Points on a hilly landscape, in no order, each with its height.
From any point a climber steps to the highest of the 2 points nearest to it. It stops when none of these is higher. Distance is the straight distance between rows; heights are no part of it.
Q_616: [129  79 143  59  77 175  80 184 159 119 139  90 155 140 220 197  87 125
 130 120 138 151  90  69 133 150 130 121 149 149 124  93 160 127 120 130
 169 122 118 120 109 175  83 198  83 159 113 135 115 176 126 109 188 139
 189 121]  height 4.98
Q_944: [146 125 158 113  73  66 122 198 153 157  96 117 166 156 170 163 137  82
 115 149 152 159  72 163 146 118 102 147 196  81 140 145 195 138 161 138
 122 149 150 136  89 162  95 184 119 122 128 149 130 151 149  79 131 138
 140 120]  height 6.02
Q_239: [125 114 146 141 174 104 204 109  78 150 118 125 122 161 112 103 183  59
 103 160 152 100  91 194 149 131 100 124 146  85 101 153 168 140 128 180
 131 133 164 105 127 153 129 174 129 106  82 123 182 145  98  92 119  86
 135 178]  height 8.01
Q_699: [118 118 125 134 156  99 187 112 135 151 117 154 143 128  82 159 156 117
 148 129 121 100 186 139 187  92 101  83 116 104 156 159  81  67 153 124
 120 154 156 169 146 106 121 106 144 103 126 107 122 156 165 105 131 146
 100 116]  height 5.99
Q_384: [102  86 120  89 112 225  69 122  85  95 172 106 161 136 172 148  76 112
 127 112 125  77 131 100 117 116 139  66  63 161 143 100 153 145 102 170
 183  99 126  69 153 139 102 198 118 131  96 137 119 177 102 153 142 137
 188 135]  height 7.36
Q_860: [136 172 150 166 106 130 142 170 214 142 103 123 153 151 162  94 108  84
 111 103 124 191 138 157 136  78 173 143 165 115 166 153 157  93 155 173
 139 139 168 145 108 120 130 168 143 112 149 100 111 123 139  94  72 174
 137 122]  height 7.57
Q_93: [140  99 113 106 127 147  62 182  34 140 172 103 146  78 183 134 123 107
 110 180 154  70 103 117 127 104 100 119  88 146 130 148 153 124 130 117
 132 149  93 127 118 146 104 180 140 129  86 163 122 199 166  88 159 103
 120  94]  height 2.28
Q_184: [ 95 135  92 124 104  82 162  76 119 134  97 124 105 162  50 108 125 113
 151 129 125 138 146 163  98 178 155 137 143  84 146  88 118 187 135 101
  72 112 154 133 154 133 154  65  88 127 161 143 136  81 104 162 112 131
 146 161]  height 0.68
Q_73: [152 134 148 124 104 146  97 112 153 104 122 109 130 132 119 118 106 165
 148  76 122 145 136 106 118 151 153 138 127 146 136  84 123 141  98 138
 146 100 123 110 122 143 183 116 142 141 157 117 156  44 121 171 126 139
 146 128]  height 6.57
Q_327: [114 100 150 135  71 177  58 181 124 147 139 123 200 120 187 137 105  88
 110 113 157  89 123 115 104  87 109 143  94 125 179 127 197 125 137 117
 155 117 136 115 115 127 130 148 165 133  98 145  98 165 158 132  90 180
 153 110]  height 5.59
Q_198: [133 119 134  78 107 178  71 177 155 105 141 110  94  89 187 183 111 170
 136 137 118 103 118  77 156 133  98 112 122 175 115 112  99  85 130 108
 153 159  78 150 123 113  70 168 140 149 117 126 122 200 133 118 201 119
 151 113]  height 0.43
Q_744: [114  98 137 107 108 176  84 165  87 124 155 111 180 134 196 154  94  85
 116 110 144 102 109  99  93 108 137 110  89 160 141 122 190 135 134 138
 177  99 136  87 142 142  99 158 123 131 100 138  72 186 102 115 137 159
 165 111]  height 6.31
Q_428: [164  64 176 118 150 117 128 131  63 164 140 109 150 115 155 150 147 153
 130 180 135  95  64 109 155 162  80 142 154  92  65 114 174 168 113 127
 147 136 136 126 108 176 128 142  75 122  81 184 191 161 171  99 159  69
 119 146]  height 1.52
Q_980: [130 152 150 133 124  71 152 176 166 142 104 112 134 145 123 119 121  86
 130 118 120 169 129 155 141  93 140 141 188 113 161 157 147  86 149 142
  99 156 147 169 126 130  93 177 128 119 138  86 104 149 124  68 119 162
 133 114]  height 6.96
Q_481: [130 155 124 137 160  80 172 126 130 147 126 101  89 124  81 132 133 119
 155 125 134 121 159 149 145 100 140 108 140  91 163 144  87  97 134  96
  78 154 135 176 147 131 126 111 105 118 166  99 121 154 137 102 145 146
 102 113]  height 5.39
Q_44: [140  65 166  94 122 158 100 150 161 115 138 113 161 150 192 167  82 127
 147 115 112 147  96  59 127 146 151 115 121 155 109  90 179 124 124 127
 191 105 150  86 128 164 131 146  76 144 134 124 106 152 117 137 161 139
 178 129]  height 4.45
Q_924: [137 102 169  86 139 145 135 114 156 124 108  95 145 151 179 138  95 116
 150  66 128 138  95 107 139 139 148 102 153 142 118  89 140 111 105 159
 180  76 158  83 128 182 134 176 120 149 129 100 116 113  83 116 166 124
 187 131]  height 3.93
Q_353: [121 120 110 140  83  97 126 129 191 130  93 161 135 147  93 113 120 157
 135 130 119 190 141 111 122 152 162 160 160 155 122 121 123 151 134 104
  96 119 120 130 100  91 140  78 102 150 178 153 106  67 130 177 103 147
 130 120]  height 1.59
Q_618: [134 136 143  93 103  59 122 184 169 140  84 127 142 138 148 174 130 102
 134 146 138 173 110 145 170 120 112 142 206 104 149 148 144  98 161 107
 124 154 144 164  82 132  73 149 100 135 150 123  96 172 124  73 150 149
 130  90]  height 6.43
Q_683: [135 133 129 127 151 111 130  81  74 145 149  73  58  98  60  94 133 157
 160 134 155  90 132 141 117 137 122 108 124 100 144 116  92 166  91  93
  60 138  98 150 147 153 179 107 111 122 147 142 178 109 122 140 122 120
 106 124]  height 0.36
Q_298: [134 110 161 150 111  80 182 153 165 153  84 170 178 169 170 132 145  87
 118 134 128 167  93 165 155 105 117 157 187  75 131 143 191 114 165 156
 139 127 191 124 103 143 131 158 114 116 138 118 125 127 154 114 105 154
 136 138]  height 5.62
Q_504: [149 124 134 113 193 132 146 104  94 121 179  56 135 133 150 103 125  95
 142  99 139 122 117 130 127  84 143 101  98 113 130 134 157 116  98 136
 141  97 149 115 141 169 117 161 105 111 125 115 119 188 116  74 127 164
 151 113]  height 4.38
Q_352: [106 175 114 149 116 155  95 163 153 113 130 116 126 132 158 110  94  76
 122  97 109 167 158 137  95  71 170  99 112 158 163 168  97  88 161 174
 129 127 133 128 135  73  84 209 155 126 122  79  81 153  79 101  89 150
 151 124]  height 5.57
Q_791: [121 127 133  85 112 193  84 147 152  98 137 166 148 111 193 177 107 163
 127 127 111 115 138  83 150 158  97 114 119 184  99 121 101  84 159 131
 188 131  99 114 111  97  92 144 172 153  98 114 103 142 119 152 174 101
 131 127]  height 0.61
Q_162: [135 155 111 198 153 114 169 135 150 131 151 162 151 153 117  82 144  58
  91 125 126 162 100 176 100  89 146 163 125  95 118 177 174 146 139 171
 128 134 163 114 126 140 132 144 146 122 126 114 122 127 133 106  53 146
 123 145]  height 8.05
Q_954: [118 128  80 176  89 188  85 163 132 100 131 187 124  98 121 117 124 168
  94 161 111 106 152 113 109 107 124 141  62 173 126 147  80 136 142 128
  96 180  71 129 159  77 141 128 185 130 115 127 124 114 182 179  94 116
  86 142]  height 3.30
Q_527: [102 147 118 112 183 136 122 125 101 102 180  33 110 126 154 114 117  88
 153  86 128 132 147 126 120  73 150  57  74 118 158 154 116  89 117 118
 126  96 143 117 152 148  99 185 125 113 127  95  95 187  67  49 126 185
 158  81]  height 4.70
Q_821: [156  87 147 137 145 127 124 179 113 153 161 113 171 121 190 133 117 100
 119 185 113 138 102 105 142 101 113 135 123 122 113 145 205 126 143 128
 151 134 127 142 104 152 102 180  62 115 106 169 128 210 201  74 119 106
 140 126]  height 1.94
Q_87: [101 112  93 151 138 135 183 109 126 125  95 167 121 145  65 180 125 119
 108 181 110 128 159 121 165 151 125  86 118 136 110 116  75 130 185 154
  73 216 120 163 161  81  94 165 100  97 127 118 114 149 148 143 111  89
 101 161]  height 4.33
Q_553: [151 140 113 161 181 194 137  72 104 108 185 129 110 130 126  92 124 138
 115 109  97 125 176 110 150  78 124  81  62 155 122 157  91  76 106 163
 130 106 117 125 175 106 152 152 161 109 123 115 132 107 133 137  93 123
 108 135]  height 3.58
Q_771: [140 119 139  92 154 100 158  86  55 148 112 126 119 122 127 152 148 135
 139 137 144  71 108 150 155 158  92 110 149 110  85 116 111 114  96 153
 164 129 143 109 120 144 127 152 140 146  73 132 165 127  95 108 187  56
 122 152]  height 1.19
Q_340: [112 152  67 136 127 119 129  59 111  96  97 141  99 146  89 103 105 120
 114 123 119 169 108 146  50 179 175 130 131 178 105 134  98 193 135 119
  86 127 121 105 133  96 118 117 109 137 128 159 113  78  66 182 107  91
 130 139]  height 2.80
Q_867: [144 139 131 190 174 108 170  97 182 109 141 153 153 159 112  69 125 120
 127 104 111 196 139 124 103 113 171 171 126 113 114 134 141 128 140 132
 135  88 171 114 111 118 149  74 114 139 176 110  91  93 109 162  93 154
 139 143]  height 4.71
Q_84: [ 94  66 132  99  83 123 123 129 141 125 101 161 117 126  69 170 164 227
 145 151 150  99 138  93 148 200  90 166 153 104 119  72 115 158 134  50
 116 159  87 142 113 129 168  59  97 120 165 167 158 114 170 197 136 117
 109 120]  height 4.31
Q_885: [133 172 121  62  94 134  83 137 142 116  93  92  78 101 124 172 127 161
 134 100 138 122 104 141 147 182 109 114 184 164 122 106  68 115 121 114
 129 161  86 143 104 117  95 165 164 145 134 120 131 117  70 153 179  97
 143 109]  height 0.21
Q_741: [107 117 113 147  85 171  53 143 115 117 162 176 189 119 174 117 102 117
 110 104 144 107 104  87  70  90 133 149  73 164 141 159 144 144 130 117
 162 109 102  94 155  94 146  60 161 133 106 136  78 118 145 154  93 166
 129 103]  height 4.16
Q_964: [128 169  88 144 115 156  62 148 114 115 176 136 102  87 124  74 105 144
 117  93 124 117 151  96  62 102 129 130  59 163 149 179  79 136 100  95
 111 120  81 118 167 102 155  80 182 151 120 122 106 101 134 152 112 150
 102  99]  height 3.29
Q_203: [143 100 123 139 113 129  95 192  56 141 166 114 162 116 174 113 115  80
 101 184 150 101  80 130 109  92 108 133  96 124 125 149 204 149 139 131
 129 157 123 106 131 140 108 159 103 114 101 181 138 208 167  88  87 140
 126 111]  height 2.10
Q_826: [122 112 116 122 122 111 127  88  55 139 144 114  95 108  75 132 141 142
 140 127 152  84 109 126  78 144  97 142 102 124 131 118 134 188 101  93
 104 121  98 113 146 145 162  48 118 121 116 158 165 109 120 150 143 110
 109 128]  height 0.52
Q_518: [123 163 103 110 144 130 123 118 136 116 111 142  86  86 112 135 155 189
 118 109 106 124 166 105 119 158  99 137 130 147 120 163  66  91 125 100
 124 157  82 125 112  82 113  80 142 124 134 123 113 135  98 150 168 106
 114 111]  height 3.46
Q_827: [137  93 131  73  93 124  98 183 131 105 123  77 143 152 190 186  78 115
 137 144 152 159  49  80 135 154 140 141 165 145 100 124 160 161 130 116
 140 143 119 123  99 175  77 178  53 144 123 156 114 197 120  90 164 110
 170 107]  height 5.34
Q_807: [146 101 157  97  90  92 120 179 211 139 107 133 137 127 111 175 119 206
 168 151 135 169 131  95 191 138 125 160 190 125 142 109 131 109 115  76
 114 158 101 174  86 116 124 100  73 135 190 154 124 141 189 133 156 144
  93  99]  height 3.32
Q_309: [107 124  90 152 141 122 145  60 112 119 169 134 136 154  60  78 120  99
 124 126 136 132 117 136  78 130 173 125  75 118 146 109 133 207  97 120
  85  80 147  94 191 155 169  48 127 113 134 120 150  84 116 164  64 152
 138 156]  height 0.95
Q_892: [124  95 118 108 162 212 101 138  92 105 187  78 145 111 172 125  76  97
 121 136 107 101 156 102 112  83 146  64  45 161 141 126 140 119 130 151
 146 121 116  96 157 119 107 211 108 112 100 131 109 222 119  93 120 148
 150 138]  height 6.22
Q_773: [169 146 162 139 154  96 142  85 144 142 109 144 152 146 160  76 171 149
 117 116 130 144 100 159 122 153 133 191 180 116  66 119 171 121  91 144
 165  65 166 103  86 167 164  81 161 147 146 133 156  47 101 124 137 116
 106 134]  height 2.79
Q_312: [115 142 123 126 115 134 120 171 120 128 139  83 133 131 144 125 103  52
 119 118 135 131 130 139 108  82 149  94 101 136 169 149 144 106 140 167
 110 150 131 134 141 122  88 212 133 113 132 110 124 163 112  95 120 147
 146 113]  height 6.03
Q_750: [116 188 107 129 117 140  85 148 135 105 134 125 102 122 142 127  97 116
 122 131 110 148 129 134 112 120 141 113 128 182 137 159  54  86 154 153
 122 150 104 139 141  59  75 197 185 148 113  88  88 121  74 117 134 120
 126 110]  height 5.17
Q_779: [118 110 162 130 188 134 190  99 182 137 124 153 152 139 117 138 145 127
 143 112 113 112 195 136 203  72 118  79 107  96 163 125 112  31 130 149
 134 103 170 157 135 150 135 137 162 107 128  80 114 129 161 115 138 155
 133 132]  height 5.28
Q_63: [118 166 120 134 153 148 112 138 144 110 141 118  74 105 137 151  99 139
 118 141  85 130 160 120 149 113 119  87 106 169 120 161  70  81 174 161
 121 174 103 154 143  74  54 205 152 107 106  90  99 163 102  99 146 123
 108 129]  height 4.79
Q_782: [141 139 102 143 130 115 124 113 120 108 116  89  95 141 110  88  97 115
 127 123 121 182  79 131  79 153 183 125 128 157 117 126 129 185 121 132
  88 139 105 124 136 126 133 150  97 128 148 139 119 120  81 153 103 106
 138 150]  height 3.03
Q_893: [ 94 128 121  89  58 140 114 107 102 117  69 131  98 140 103 183 138 166
 118 126 155  85 117 154 114 202 112 151 169 129 123  72  99 175 120  90
 133 136 113 124 111 123 160  81 147 133 116 143 178  67 120 185 143  98
 131 116]  height 5.27
Q_288: [121  97 131 119  99 107 102 186  94 157 147 145 148  97 136 168 149 128
 138 159 160  67 142 109 145 102  82 131 126 104 166 152 148 128 141  61
 123 159 121 159 116 129 149  81 133 125 106 158 122 175 204 102 136 145
  94  82]  height 2.66
Q_858: [112 156 126 126 164 145 128 147 136 108 185  43 101 122 142 129  89 114
 165  97 109 177 183 104 125  56 167  57  79 136 159 156 112  86 148 139
  84 126 126 157 174 139 108 186 104  99 152 103  93 209 103  74 101 186
 146 109]  height 5.03
Q_267: [122 133 138 160 106  99 115 112 135 148 143 137 169 149  81 100 138  98
 145 126 141 158 102 127  74 159 167 162 119 118 137 111 175 192 106 112
 116  84 138  90 158 156 164  40 123 122 140 141 154  64 130 157  84 161
 139 157]  height 1.14
Q_822: [129 106 168 114 175 149 126 136 111 143 178  75 178 117 181 106 133  93
 126  99 155  91  89 130 106  87 116 122  97  93 131 129 213 127 105 127
 179  73 179  96 136 182 135 129 122 119 107 133 139 178 124  75 129 152
 159 111]  height 4.03
Q_645: [154  37 181 120 153 139 136 155 118 157 161 130 162 122 163 156 120 137
 146 189 122 128  93  63 170 148 105 120 142 109  87  94 165 148 134 125
 131 138 120 130 110 172 111 143  40 125 107 176 152 182 200 109 136 100
 137 134]  height 1.72
Q_936: [161  91 152  97 174 116 131 111  58 145 141 119 119 107 150 144 140 146
 144 129 141  63  84 118 144 157  89 125 132 113  64 115 125 144 101 141
 141 135 115 124 123 175 103 162 108 141 103 158 147 155 129 102 188  70
 137 122]  height 1.35
Q_7: [128 114 150 147 174 122 174  89 140 144 113 149 154 136 139 116 158 121
 130 115 122  94 156 160 167 112 121 108 129  96 140 121 120  82 128 185
 177  84 170 135 129 135 161 148 180 115 111  83 151  94 141 121 123 118
 127 139]  height 5.37
Q_900: [136 141 135 116 174 130 133 129 156 128 109 152 104 108 126 166 136 165
 129 140  85 143 167  87 165 142 105 111 140 141 107 161  65  58 160 114
 144 163 115 153 117  82  80 107 129 115 137  92  83 162 120 131 168 134
 108 113]  height 3.85
Q_187: [149 175 110 149  91 151  65 190 153 130 167 132  87  94 123  73 121 169
 108 113 136 146 148 108  90  69 150 150  96 149 155 178  93 131 107 110
  82 148  69 156 137 100 143 100 149 156 148 122 126 121 166 115 102 143
  80  98]  height 3.01
Q_399: [123 122 100 169  97 178  92 148 114 119 142 160 113 101 107 152 121 130
 106 177 103 112 133 111 118 114 129 117  91 170 133 133  95 157 155 145
 108 202  70 140 146  86 105 157 130 115 112 136 119 149 163 152  98  94
  88 136]  height 3.60
Q_941: [131 162  56 127 107 142  95  88 146  87 105 162  63 119 107  97  97 161
 107 118 107 191 121 102  53 174 156 170 126 196 101 155  88 168 137  71
 100 132  84  93 124  70 100  90 117 130 136 181 101  74  76 184 117  87
 116 134]  height 2.93
Q_591: [124 134 138 100 127 144 103 117  79 131 123 132 121 104 156 146 146 136
 112 139 132  56 122 149 130 140  89 109 122 147 120 116  99 113  95 154
 158 129 120 117 132 125 121 147 185 139  74 125 152 114 103 125 161  78
 111 120]  height 1.00
Q_710: [ 95 128  91 157  91 173  81 162 149 105 159 161 173 128 158 127 105  97
 121 112 128 118 163 107  84  77 148 113  58 150 185 155 111 135 149 125
 130 132 109 111 168  79 125 122 171 130 117 106  76 131 161 165  85 183
 132 119]  height 4.66
Q_65: [113 119 126 113  82 122 131 110 129 117  98 138 134 142 103 150 129 154
 129 106 141 100 119 144 118 174 134 127 153 149 115  74 128 160 105 123
 146 123 129 110 132 125 177 117 160 140 102 116 162  45 117 176 130 110
 143 151]  height 5.80
Q_961: [140 154  91 117 127 146 105 103 132  97 124 149  59 111 102 108 123 196
 120 122 108 150 136  87  79 151 111 173 114 156 100 171  85 159 122  73
  90 138  61 127 124  78 113  66 134 117 136 162 124 109 109 187 139 100
 101 116]  height 3.16
Q_488: [124 159 133 113 173  75 185  70 129 124 111  95 110 146 107  97 157 110
 128 109 134 143 124 170 134 168 147 151 167  91 111  96 137 132 120 130
 131  69 181 120  76 166 159  79 121 150 173 122 145  95  76 123 162 126
 152 137]  height 2.25
Q_253: [107 115 159 108  83 113 115 196 156 144 115 135 141 125 125 185 136 157
 141 147 139 120 152 108 166 125 107 125 165 114 175 112 129 104 137  70
 107 176 100 184 119 132 124 113 130 125 153 139 123 157 210 118 139 159
  94  95]  height 2.95
Q_287: [141 139 136 160 185 141 201  53 105 139 127 178 140 150 117  81 173 124
 113 127 132 101 135 200 150 107 104 136 134 102 100 123 128 110  96 188
 159  88 161 122 118 126 183 140 179 122 100 103 171  73 139 113 118 101
 106 164]  height 6.08
Q_164: [158 142 161 149 133 125 125 143 143 131 160 115 136 113 137 123 130 146
 133 132 110 133 147 106 129  85 121 142 129 138 128 154 129 104 134 103
 129 145 130 150 114 110 133 105 109 140 146 132 106 166 165  94 132 139
 112 112]  height 4.73
Q_738: [125 106  89 157 118 156 137 150 112 131 127 147 137 129 117 176 119 121
 111 199 104 141 138 106 127 128 129 121  95 150 116 121 133 145 180 162
 100 203 112 163 149  83  89 183  89 104 122 140 108 181 182 146  93 105
 115 168]  height 3.94
Q_252: [148 104 144 165 203 115 203  68 106 140 117 154 131 138 104  86 181 112
 115 167 126 147 114 171 172 149 126 134 156  90  96 115 161 147 117 176
 134 107 164 117 118 151 153 158 121 117 127 117 183  95 124 118 100  82
 117 187]  height 7.05
Q_958: [122 159 113 145 148 116 168  70 163  99 133 139 139 167 116  80 131 114
 145  67 108 187 162 141 119 143 194 136 131 128 118 117 116 101 118 132
 152  57 186 109 122 138 166  80 151 154 161 106 115  57  59 169 129 151
 159 139]  height 5.22
Q_971: [127 149 140 127 186 166 123 158 164 136 140 127  83  97 138 170 105 163
 126 148  74 129 189  85 169 111 113  71  95 157 124 150  61  41 159 143
 113 172 107 177 148  75  91 150 149  93 136  96 102 193 157  99 170 128
 109 134]  height 4.34
Q_577: [101 111  93 159 140  80 201 109 142 138  94 170 146 150  79 141 157 113
 118 182 117 132 150 160 154 138 138 114 140 103 140 117 111 116 169 149
  82 179 143 163 130  96 111 153  92 127 150 115 101 128 153 134  97 111
 104 153]  height 4.75
Q_450: [104 170  87 130 102  70 149  94 197 126  69 165 132 153  90  71 134 125
 117 128 121 201 129 162 108 152 170 169 182 119 136 115 125 162 133 110
  96  91 153 121  95 120 149  42 112 160 174 157 123  54  97 156 109 162
 130 134]  height 1.79
Q_89: [148 152 138 131 166 170 144  75 109 117 152 123  98 118 113 107 148 164
 131  95 114  98 195 132 166 125 113  89  84 154 130 128  75  83  90 142
 138 111 110 139 151 122 156 148 185 113 108 100 163  94 126 137 145 112
  98 140]  height 3.19
Q_819: [155 123 128 116 114 131 103 194  73 168 151 104 147  66 160 142 142 114
 134 174 165  41 132 137 142  85  71 117 118 116 140 154 157 110 137  72
 136 160 107 162 125 155 131 145 148 119  79 151 143 187 205  67 140 111
  98  86]  height 2.46
Q_396: [126 198 136  75 104 102  95 142 166 108  78 102  72  98 121 155 128 181
 144  97 155 132 145 133 148 162 130 112 204 136 153 128  58  79 134  98
 116 145 101 163 105 113 107 121 175 144 152  93 121 107  78 128 182 127
 115  84]  height 0.11
Q_531: [123 177 112 120 133  81 174  80 106 149 103  80  50 108  65  94 149 130
 138 122 146 101 166 189 129 138 127 118 154  86 165 114 101 148  97  96
  69 114 129 155 139 157 182  93 135 134 144 133 175  88 108 132 148 124
 116 123]  height 0.45
Q_113: [ 88 145  78 142 172  96 165  50 103 118 117 134  88 156  45  91 141  84
 122 139 141 144 124 158 101 153 162 131  99  87 144 119 117 180 120 116
  56  85 150 122 153 142 135  58 104 133 143 139 139  94  90 162  90 145
 159 170]  height 0.80
Q_801: [112 142 104 155 152  78 177  74 138 135  71 157 127 164  81 102 161 121
 114 133 136 174 129 201 136 181 145 166 181 104 108 109 146 138 136 135
 117  81 181 109 102 124 155  68 131 145 146 132 141  68  99 150 112 125
 128 154]  height 2.01
Q_895: [154 124 138 168 153 105 157 145 104 155 138 118 140 138 126  99 149  80
  99 139 148 116  95 173 126  96 102 139 135  82 123 167 197 142 124 167
 138 130 146 112 114 151 121 174 135 111 121 132 144 156 133  91 104 120
 131 144]  height 8.87
Q_296: [152 142 150 134 173  88 168 102 136 149 110  92 123 159 119  72 166 113
 119 119 140 144  93 196 140 162 145 177 177  79 104 106 197 153 103 163
 149  54 185 107 103 191 174  96 138 139 166 119 203  59  86 126 137 131
 128 163]  height 2.49
Q_359: [182 148 163 158 180 107 151 109 157 147 172 115 125 114 136  79 168 157
 142 129 119 137 117 123 135  98 114 186 151 116 100 142 148 112  95 128
 149 111 130 138 115 149 148  68 107 148 158 121 113 121 151  84 140 138
 104 114]  height 4.15
Q_294: [ 92 109 108  93  53 142 148 122 152  97  68 163 109 129 104 191 156 203
 132 131 133 115 139 144 155 210 121 144 166 137 106  85  89 145 137  83
 122 168  92 144 104 106 130 103 133 122 135 149 144  91 137 201 141 115
 118 129]  height 4.82
Q_611: [108 168 114 121  98 111 165  89 112 134  81 107  88 146  66 110 139 121
 143 109 135 118 167 172 127 154 163 106 137 106 156  77  98 186 101 128
  75 109 143 142 156 142 194 108 137 121 132 102 186  63 114 159 117 128
 143 161]  height 0.56
Q_407: [146  88 153 104  88  87 111 177 131 146  99 118 168 147 200 166 112 125
 136 152 139 170  56 113 163 145 114 154 182 113  93 133 192 152 141 138
 155 145 136 119  82 166  82 180  81 139 105 166 141 150 140 108 128 118
 149 139]  height 5.69
Q_209: [158 125 136 180 169 158 137 109 134 125 164 151 123 109 122 117 132 144
 135 116  86 139 143 101 122 107 144 121  89 155 122 141 121 115 130 151
 149 116 121 132 139 104 140 121 122 116 139 112 105 128 145 128  98 129
  94 138]  height 4.12
Q_619: [140 122 152  98 118 156  89 143 111 125 127 170 133  99 173 156 139 179
 122 109 120  65 140 100 136 158  74 122 117 153  96 118 110 107 111 130
 195 115 106 113 121 107 133 113 193 142  79 140 147  94 115 153 186  93
 118 125]  height 0.81
Q_767: [132 171 129  90 119 161  73 159 141  96 142  84  61  72 152 168 115 192
 140 114 120 107 128  94 144 161  88  98 122 171 122 126  61  94 125  89
 133 178  74 149 128 108  92 164 153 126 123 102 129 159  94 129 193 108
 120 121]  height 0.32
Q_463: [154 158  90 183  88 154  94 191 147 129 141 182 127  99 133  94 126 152
 104 157 117 135 124 129  84  81 138 189 114 158 138 180 111 166 144 126
  96 175  84 135 135  93 123 115 153 160 120 145 107 129 190 127  99 119
  84 127]  height 3.00
Q_160: [120  74 164 119 123 104 135 125 173 139 111 150 134 126 108 150 153 221
 157 163 118 127 133  86 181 162  92 164 186 103 119  92 121 127 111  76
 119 146 111 148  81 124 132  66  75 120 174 164 148 130 187 163 165 122
 105 115]  height 3.78
Q_953: [151 135 159 141 178 125 157  84 131 127 166 155 125 104  91  85 172 181
 124  80 104  97 169 119 155 114 107 146 107 126 122 108  92 107  95 125
 157  96 127 125 128 136 179  84 166 127 121 111 146  83 140 133 147 117
  95 122]  height 3.23
Q_238: [172 130 170 148 164 122 150 115 160 138 130 144 110 100  98  97 148 208
 141 111  99 134 156 122 147 103  97 172 133 106 114 138 110  89 100 116
 143 119 123 158 114 144 165  57 136 131 155 115 141  81 167 122 151 121
  72  98]  height 3.65
Q_937: [157 109 189 113 137  92 120 120 153 148 122 132 164 130 176 118 124 145
 139  96 150 144  81 124 157 132 126 170 174 111  98 106 172 101  89 142
 192  69 147 112  88 178 147 100 126 142 137 127 150  89 117 113 152 138
 141 120]  height 3.18
Q_11: [122 102 128 132  63  99 122 130 141 136  97 187 165 140 108 142 139 141
 146 127 137 139 114 113 116 156 142 170 145 119 131 107 139 165 129  96
 125  95 145 104 120 132 168  33 117 141 139 155 127  74 133 176 104 159
 130 119]  height 1.37
Q_260: [130 100 123 144 151 126 156  95  97 123 130 114 118 165  92 131 121  93
 128 135 122 133 101 130 111 147 160 107 105 127 122 103 150 185 128 158
 101 133 123 116 143 129 124 182  83 107 121 138 138 129 109 128  99 111
 140 169]  height 3.28
Q_511: [142 150 160 130 128 115 135  90 179  91 133 119 116 145 102  81 120 174
 159  71 102 190 172 114 117 150 184 134 121 140 132  96 104 116 118 111
 109  74 149 114 128 143 187  53 123 129 179 109 133  60 103 169 116 159
 154 126]  height 5.79
Q_17: [115 124 102  98 158  96 198  48  79 129 101 132 108 167  77 155 165  91
 135 141 150  86 129 162 160 163 104  96 154  93 101 119 100 119 113 151
 142 122 182 119 138 136 119 121 115 133 101 105 150 120  83 115 146  85
 138 151]  height 1.01
Q_906: [ 77 131  95  81 103 115 124  70  42 127  87 128 103 126  87 166 144 118
 138 149 175  82  98 144  85 181  94 137 128 100 122 126 116 194 137  84
 124 127 132 115 136 134 124  47 118 147 115 169 133 119  83 155 154 118
 133 115]  height 0.69
Q_843: [113 135 126 182 123  62 176 140 167 163  97 165 150 168  89 116 150 102
 111 153 126 164 126 178 139 139 146 140 166  88 143 136 162 129 163 144
  98 159 169 145 106 119 132 126  99 110 161 133 109 115 153 137  99 144
 124 146]  height 5.18
Q_114: [127 161 137 109 119  77 119 183 121 139 140  78 127 119 138 126 134  66
 128 119 167 127 108 161 117  96 126 129 136 109 172 158 153 115 148 127
 100 151 137 150 122 131 114 167 124 117 131 116 100 174 116  70 117 164
 133  99]  height 6.48
Q_153: [ 86 125 102 162  58 180  72 195 140 124 119 162 190 130 161 136 113  74
 100 131 143 108 128 141  93  81 124 135  76 134 172 125 163 144 149 151
 150 131 139 112 165 107 117 162 178 130  94 118 121 128 171 157  74 155
 147 137]  height 5.10
Q_438: [ 98 118 107 115 132  82 182  68  54 150  87 151 120 164  60 164 155  94
 148 162 156  90 138 174 138 181  92 122 154  70 127 123 132 179 145 123
 119 106 155 116 132 140 136  67 116 132 123 153 146 116 101 136 141 106
 147 150]  height 0.85
Q_698: [ 92 140 104 112 133 211 101 135 125 116 181  76 118 129 131 128  74  98
 154 112 113 137 186 106 132  71 149  41  42 156 176 130 105  96 130 142
 113 121 101 125 191 126 113 199 110 101 128 115 102 208 111 109  94 180
 155 112]  height 5.48
Q_394: [150 129 163 113 128 122 121 136 137 129 106 108 123 106 175 140 119 146
 137  87 134 142  91 123 142 157 119 142 176 154  97 107 133 123  82 138
 174 114 137 122 108 166 118 143 125 150 128 129 138 113 111 121 179  95
 132 134]  height 3.54
Q_834: [138 134 113 186  83 139 115 182 183 135 114 164 174 158 146  88 112  69
  92 121 123 170 103 162  94  82 177 153 145 122 145 152 171 150 171 184
 119 133 153 105 130 113 132 173 139 119 134 103 119 104 148 129  46 151
 137 138]  height 7.37
Q_955: [120 128 124 137 107 172  76 135 117  95 172 159 130 108 149  86 119 156
 102  91 120 121 162  67  73 113 135 143  58 172 122 138 110 124 105 109
 166  92 103  84 160  89 158  53 176 128 110 125 109  83 122 178 116 142
 121 130]  height 3.66
Q_100: [105  90 123 148 119 159 145 125 104 133 120 144 138 142 127 168  93  79
 119 165 114 131 111 119 135 138 134 111 108 142 115 114 147 142 153 164
 127 175 122 136 145 115  85 207  83 117 113 132 112 167 138 117 115  96
 149 153]  height 3.62

Call two points neighbours if one is among the 2 nearest of the other. Go from one point of each pair to the other, from neighbour to neighbour, staying as high as possible. Name the lowest point that can't be avoided.
Q_73, Q_980 -> Q_683
Q_860, Q_384 -> Q_463
Q_860, Q_699 -> Q_779
Q_895, Q_860 -> Q_834

Where does a climber stop that starts at each point below?
Q_187 -> Q_384
Q_885 -> Q_73
Q_683 -> Q_73
